A landscape with many valleys, sampled at points; each row gives a point and its height.
A ball rolls from a point to the lowest of its 4 nearest points, and stops where none of them is lower. Distance is the straight distance between rows; heights are no part of it.
q828: [ 36  11  55   8 -16   5 -10   4  17   7  30   9  50  -4 -11 -11  15  21
 -34  -2 -65 -23 -12  28 -44  34  12]  h=6.12
q727: [ -9  24  19  14  -4 -47  -3  -5  11  12 -27  -9  36 -42  27 -19  10  -8
  -3 -15 -16  32 -60 -43 -44 -31 -40]  h=1.74
q609: [-36  30  10  15 -16  39  -2  14  26   1  44  22  14  -5 -43 -20  29  41
   1   4 -32 -31  18  38 -16  -2 -27]  h=4.58
q459: [ -5   7  24   8  -6 -12   6  -3  20  19  -4  22  13 -21   9 -12  10  25
 -17 -10 -21  23 -26  -1 -28 -27 -38]  h=4.11
q365: [ 24  12  21   1 -12 -45 -12   7  -3   8 -32 -30  27 -19  40   4   7 -11
  -3 -21 -14  10 -25 -28 -41 -14 -15]  h=0.55
q915: [ 66   4  29  -1 -25 -39 -12  13 -20   7 -14 -31  51  -6  31  -2  14 -30
  -4  -5 -10  10 -32 -13 -48   4  15]  h=4.26
q222: [-42  15 -14  12  -3  21  19  10   8  -3   1  29 -20 -15 -24 -11  11  15
  21   5   9  23  17  21   5 -36 -36]  h=2.43
q795: [-50  11 -52  20  37   8  21  -8 -20 -22 -12 -16 -52 -21 -15  -8 -15 -10
  49   4  40  -2  24 -14  35 -29   5]  h=2.78
q514: [ 64   3  56   4 -27 -20  -8  18  -3  12  11  -6  48  -4   2  -8  18  -7
 -29  -1 -39  19 -23  15 -42  27  14]  h=0.49
q917: [ 11  -5   6 -16 -16  20  -2  10   2   3  20  13 -13  20 -19   5  11  14
 -15  11   5  -1  15  14   3  -3   8]  h=4.89
q286: [-50  18 -30  24  43  23  25  11 -11 -14   0  -9 -64  -5 -16 -29  -8  12
  50  13  49  19  22  25  27 -22  -2]  h=3.13
q73: [ 74 -10  43 -15 -17 -33  -6   7 -13   5  -4 -25  34   5  32   4   9 -30
 -15   3  -9  12 -31   3 -35  21  28]  h=3.63
q343: [-30   8 -32   2  21  -7  19  -9   6  -6 -27  13 -10 -26   5   1  -1   2
  22  -5   6   7   5  -7   1 -42 -38]  h=2.24
q954: [ 45 -14  14 -23  -4  -8   0   1  -5   6   6  -3   3  22  18  15  -5  -3
 -19   6   8  -7 -10  -3 -20   3  17]  h=4.79
q522: [ 42   3  40   0 -21 -17  -6   7   4  25  -6   5  29  -8  10  -1  15   6
 -21 -14 -27  22 -22   5 -36  -2  -9]  h=6.18
q483: [-34  20   5  13 -18  29   6  15  19  -5  21  22  -7   1 -39 -12  17  28
   9   1 -10  -1  26  31   5 -17 -21]  h=3.97
q410: [-23  -2 -46   8  23  21   5 -14 -18  -6  -1 -35 -38  -7  -7  -6 -14  -4
  24   7  60 -12  22 -11  39   0  11]  h=2.98
q981: [ 48 -32  -9 -28   4  15   0 -19 -12  -3  10 -17   5  19  15  18 -14 -20
 -34  18  37 -18   2  -5  12  41  26]  h=2.65
q418: [ 58  -4  42  -9 -19 -26  -2  11  -5  20  -6  -9  27  -3  23   1   7  -9
 -17  -5 -14  21 -23   3 -40   4  13]  h=4.90
q12: [ 25 -28 -27 -19  11   3 -10 -19 -16   4   2 -32   0  11  26  24 -28 -20
 -17   6  37 -26   6 -33  24  40  26]  h=2.04
q373: [ 35  -2  10 -10  -6 -42 -11   3 -11   0 -21 -29  19   5  40  16  -9 -17
   1 -20  -7  -1 -17 -26 -25  -4  16]  h=2.63
q216: [ 24  -2  29  -2 -11 -21  -5   4   6  19 -13   8  18 -10  18   2   4  10
 -18 -17 -18  23 -20   1 -30 -17 -15]  h=5.35
q519: [ 28 -12   8 -12 -19  22  -4   0  -2   4  29  16  -6  27 -13  12   5   5
 -19  13   6  -6   9  21  -1   6  20]  h=5.79
q42: [-44  17 -18   3  24 -22  11  -7   9   3 -37  18   9 -36  16  -1  -5   2
  17 -18 -10  10 -16 -23 -10 -38 -45]  h=2.57
q850: [ 41 -16  24 -21 -18  28  -1  -3   3  -7  42   9   5  38 -14  14   4  -9
 -37  21   0 -16   4  27  -2  45  37]  h=4.97
q485: [ 22 -14  -4  -6  -6  43  -6  -6 -16  -9  40  -2 -11  23 -16  -3   3   2
 -28  28  46  -6  20  23  20  45  30]  h=4.01
q414: [-52  40  -3  24  -2  27   9  25  10 -15  21  20 -20  -6 -48 -26  25  25
  24   4  -2  10  30  42   9  -8 -23]  h=4.31
q838: [-16 -15 -36  -7  10 -20 -13 -14 -14  -6 -26 -19 -17   7  11  19 -27 -13
  17 -14   4 -12   3 -47  40  -5  19]  h=2.02
q476: [-53  20 -14  13  16  23  26  -2   8   4 -12  46 -16 -33 -18 -20  15  19
  25   5   5  23  -4  13   3 -39 -56]  h=2.93
q478: [-33   8 -20  15  24  28  12   9  -8  -8  15 -19 -58   8 -17 -23  -1  19
  34  15  55   9  26  14  34  -6   5]  h=3.46
q775: [  7  -3 -11  -7   2   7   3  -1   4   9  -6   5 -11   1   3  15   0   6
   5  -4   9   1   7   2 -10 -26  -8]  h=2.55
q599: [ 62   0  59  -8 -18  -4  -4   8   6   2  24  13  43  17  -3   1  13  -2
 -38   4 -44  -1  -8  33 -31  33  33]  h=4.86
q181: [ 30  -7  24 -17 -18  27  -1   0   9 -14  47  17  15  28 -16  10   8   1
 -34  19 -22 -38   5  39  -7  47  32]  h=5.80
q984: [-57  22   1   5  23  -8  26 -16  16   6 -19  41   9 -41  14 -18   2  15
  15  -6 -12  27 -35 -25 -20 -42 -60]  h=1.33
q861: [ -1   0  -9  -5 -11  33   6   1  -6   1  27  -1 -29  15 -21   6   3  10
   3  15  37   0  25  18  14  -5   9]  h=3.59
q113: [-23   3 -21   4  -2  20  13  -2  -7   1   2   0 -37  -3 -15  -4   3  13
  23   7  32   9  18  13   7 -29 -11]  h=2.37
q558: [-31 -42 -40   5  18 -31 -25 -12  -8   6 -49 -16 -20  17   5  18 -26 -37
  21  -6  -2  13  -8 -59  59  -3  24]  h=1.76
q4: [ 34 -28  -8 -13  -3 -35 -27  -8 -15  -1 -13 -31   3  21  40  21 -25 -30
 -18  -7   8 -27 -11 -49  23  45  41]  h=1.89
q895: [-25  11 -21  -3  17 -21   9  -6   4  -2 -37   2   2 -28  19   6  -7  -1
  17 -17 -11   7 -14 -24  -5 -35 -33]  h=2.58
q499: [ -8  13  -5 -12   5 -35  -4  -1   8   7 -36  -8  14 -19  29  12  -6  -3
   6 -28 -15  10 -13 -23 -20 -26 -22]  h=2.64
q331: [ 37 -15   4 -14 -11 -48 -24  -2 -19  -9 -20 -42  20  20  45  17 -14 -44
  -6 -10   1 -16 -18 -44   3  32  44]  h=2.21
q897: [ -2  -8 -28  -5   5  21   8  -5 -15   0   9 -15 -25   7  -6  13 -10   3
   6  13  41  -9  14  -6  17  -5   7]  h=2.82
q149: [ 53 -20  26 -34  -7  -1   4  -7  -3   6  21   3   8  28  15  13  -9 -15
 -40   9   7  -3 -13  15 -14  33  30]  h=1.45
q451: [-42  18 -17  11   3  29  10  24 -11 -12  17   6 -47   2 -33 -21  12  22
  30   7  31  26  26  33  18 -21  -8]  h=3.08
q600: [-27  13  -4   7 -12  29   2  12  -4  -8  17  15 -31   9 -30  -5  20  24
  15   5  10   7  29  29   8 -17 -15]  h=3.24
q413: [-17   6  -9  11  -6  38   3   8  -7  -5  38 -12 -41  18 -28 -21  -1  16
  14  15  55   9  29  29  33  22  16]  h=4.02
q668: [ 30  -4   9 -11 -10 -44 -25   4 -21 -11 -28 -39  13  14  40  15 -15 -33
  -3 -23 -12  -9 -14 -40  -4  15  29]  h=2.45
q419: [ 33  14  37  20 -36 -36  -9   3  -1  22  -7 -24  52 -36  23 -15  25 -12
  -4  -1 -18  24 -56 -28 -55 -10 -24]  h=4.44
q287: [-34  12  11  20  -5  11   6  -2  29   9   9  41   4 -19 -24 -17  17  31
  -1  -5 -29  16  -6  13  -5 -19 -46]  h=4.96
q104: [-82  49  -4  34   3  25  18  20  23  -9  29  34  -5 -26 -47 -43  24  30
  26   9 -12  12  13  35   2 -17 -51]  h=4.73
q830: [-50  -6 -49   6  22 -21   2  -9 -11 -20 -48   8 -15 -10   2  19 -20 -21
  39 -12 -12   3  16 -34  37 -34  -6]  h=2.36
q313: [ 22 -16  -4  -1  -8  51  -6   0  -7 -17  40 -11  -6  21 -12 -10   4   1
 -34  30  59   0  34  32  42  77  27]  h=4.30
q972: [ 20 -25 -27 -14   6  31  -6 -12 -16   0  18 -17 -19  17   0   8 -16  -8
 -19  21  63 -13  18  -2  30  36  12]  h=3.50
q336: [-39   3 -46   0  24   7  16 -11 -13 -14 -25  -7 -26 -17  -8   7  -9  -3
  31   0  18  -4  16 -16  18 -36  -9]  h=2.56
q259: [ 36   7  41  -6  -6  25  -3   5  24  -8  37   9  41   7  -6  -7  20  16
 -33   6 -55 -38   5  42 -40  27  18]  h=5.99
q99: [ 50 -11  46 -16 -12  -1   0   4   3   6  22  12  24  23  -1   8   0   0
 -31   7 -32  -3  -6  26 -20  27  31]  h=5.40
q525: [-22  21   6  10   8 -41  -6  -3  14   0 -37  -5  20 -35  25  -1  -1  -9
  11 -19 -21  17 -37 -35 -23 -29 -34]  h=2.59
q867: [  3 -19 -36 -12  14   5 -10 -22 -18  -2  -5 -33 -13   6   7  16 -22  -8
   0   2  38 -30  14 -33  31  17  16]  h=2.40
q359: [-39  -2 -29   2  20 -38  -3  -5   5  -9 -50   4   3 -12  24  15 -13 -19
  24 -27 -25   5  -7 -41  16 -32 -13]  h=2.34
q427: [  2   1  11   0 -17  17   1  10   7   9  12  24  -1  12 -25   4  14  22
  -9  -2 -17  -7  18  23  -6  -7 -11]  h=5.09
q50: [-66  32 -11  28  16  17  29  36  -2 -17  10  20 -46  -1 -39 -41  10  24
  41  10  20  32  32  46  17 -17 -14]  h=3.71
q470: [ 16 -16  -8 -13  -5  13   3  -9  -8   5   9  -1 -17  13  -4  17  -3   5
  -7   5  24  -3  11   6   6  -3   8]  h=3.77
q47: [-59 -30 -60  27  34 -22  -8 -16 -14  -1 -63  22 -29   5 -18   5 -31 -43
  49  -8   2  27   2 -41  57 -36   6]  h=2.41
q25: [-60 -16 -61  29  39 -12   3 -19 -23  -7 -50   2 -37  -6 -21   4 -30 -40
  54  -7   1  13  12 -34  63 -25   7]  h=2.74
q777: [ 38   2  33 -17  -4  30  -4   6  26 -16  48   4  31  21  -7   5  11   2
 -36  22 -40 -61   2  59 -41  47  37]  h=6.27
q249: [ 53   8  50  13 -33 -25  -7   6  -2  23   0 -12  56 -20  12 -21  30  -8
 -20  -4 -30  31 -41  -5 -51   8  -3]  h=5.32
q554: [ 48   5  45 -12   8  29   1   4  30  -9  48   4  54  11   1 -12  23  13
 -32  19 -54 -60  -9  57 -54  42  25]  h=6.20
q755: [-43 -18 -53  13  26  -7  -5 -18 -20 -13 -25 -12 -28  -5 -13  13 -25 -28
  41  -5  17  -5  15 -40  52 -14  15]  h=2.60
q774: [-59  18  12  19  10   4  17 -11  27  15   4  63   0 -36 -18 -27  14  29
   3   1 -20  25 -34  -5  -6 -38 -67]  h=3.74
q881: [-13  19  11   9 -21  36  -8  22   7 -14  43   9  -5  24 -39  -2  17  18
  -2   9   0 -16  31  38   2   6   6]  h=4.92
q184: [-13   0 -17  -3   0  11  15   1   4  10  -7  15 -15  -9  -4   9   3  14
  12  -2   6   7  10  11  -3 -35 -28]  h=1.44
q521: [ 24  -6   6 -16  -6 -18  -4  -2  -7  12 -15  -9   2   5  26  19  -8  10
  -9 -20  -3  -4  -8  -7 -24 -19 -11]  h=4.10
q618: [-17 -10 -38  -8  19   3   9 -10 -13  -2  -5 -17 -29  -6   4  17 -14  -7
  19  -4  22 -14  14 -24  23 -19   1]  h=2.35
q786: [ 21  -4  33  -5 -22   9  -2   9  10  14   9  20  12  14 -10   5  10  16
 -26  -2 -26  -2   1  22 -14   4   3]  h=6.25
q703: [-18  11   1  -3  11 -23   5  -3  19  11 -29   8   9 -29  19  -3  -1  10
   1 -11 -13  20 -30 -20 -19 -34 -46]  h=3.06
q936: [ 10 -34 -21 -14   5 -22 -23 -14 -18   7 -21 -31   4  20  29  23 -32 -32
  -9  -6  11 -22  -3 -54  50  36  35]  h=2.18
q900: [-32 -15 -30  -1   7 -35 -15  -8  -3  -9 -47 -11 -13   8  18  16 -28 -21
  26 -24 -20   6  -3 -50  30 -17  13]  h=2.03
q32: [-49   4 -41   7  30 -24  10 -13   2  -8 -47  19   3 -21   9   6 -19 -12
  33 -23 -15   8   5 -30  19 -37 -26]  h=2.61
q545: [-55  12 -26  22  56  11  30  14 -12  -4   5 -26 -75  -1  -9 -46 -22  16
  51  12  70  16  25  19  49   2  14]  h=3.45
q272: [ 32 -22   4 -13 -15  53 -15  -1   6 -24  46  -5   5  23  -8   3   7 -12
 -42  35  37 -12  24  42  36  91  35]  h=4.41
q610: [  4 -14 -23  -9   4 -25  -5  -8  -7   0 -19 -27   0   7  20  23 -17 -14
   5 -13   1 -15  -4 -38   6  -7  14]  h=2.44
q138: [  1  16  37   9 -19   9 -11   4  28   2  24  21  28   0 -24 -15  17  36
 -16  -1 -51 -25   8  27 -28   9 -15]  h=6.11
q627: [ 14   5  26  -1 -22  22  -7   9   8   2  29  21  10  23 -29   7  13  16
 -22  11 -24 -24  16  40 -13  20   8]  h=6.13
q918: [ 56 -29  -5 -34   3 -15 -10 -18 -14  -4  -2 -34  14  22  49  20 -23 -39
 -34  10  25 -23  -9 -27  21  68  36]  h=1.15
q941: [ 58 -13  19 -21 -14 -30 -12   2 -15  -7  -6 -30  23  14  42  16  -9 -28
 -17   2   4  -5 -21 -17 -27  21  35]  h=2.83
q153: [ -8   9  27   9 -21  11   1  -1  28  17  12  34  15 -16 -18 -10  18  33
 -16  -8 -43   0   2  21 -15  -8 -31]  h=5.58
q167: [ 24   7  49  10 -21  -4  -3   3  19  23  11  19  29 -10  -7 -12  18  24
 -27 -16 -45  12 -15  13 -32   6 -14]  h=6.56

Call two points neighbours if one is among the 4 nearest of the other. Go from one point of each pair to the other, from neighbour to neighbour, staying as low as possible. Name the highest point that can't be avoided.
q149 and q918 => q981
q558 and q984 => q42
q918 and q184 => q336
q365 and q558 => q525
q149 and q514 => q73
q558 and q918 => q936

Where does a ball stop that starts at each point below?
q609 => q184
q138 => q984
q427 => q184
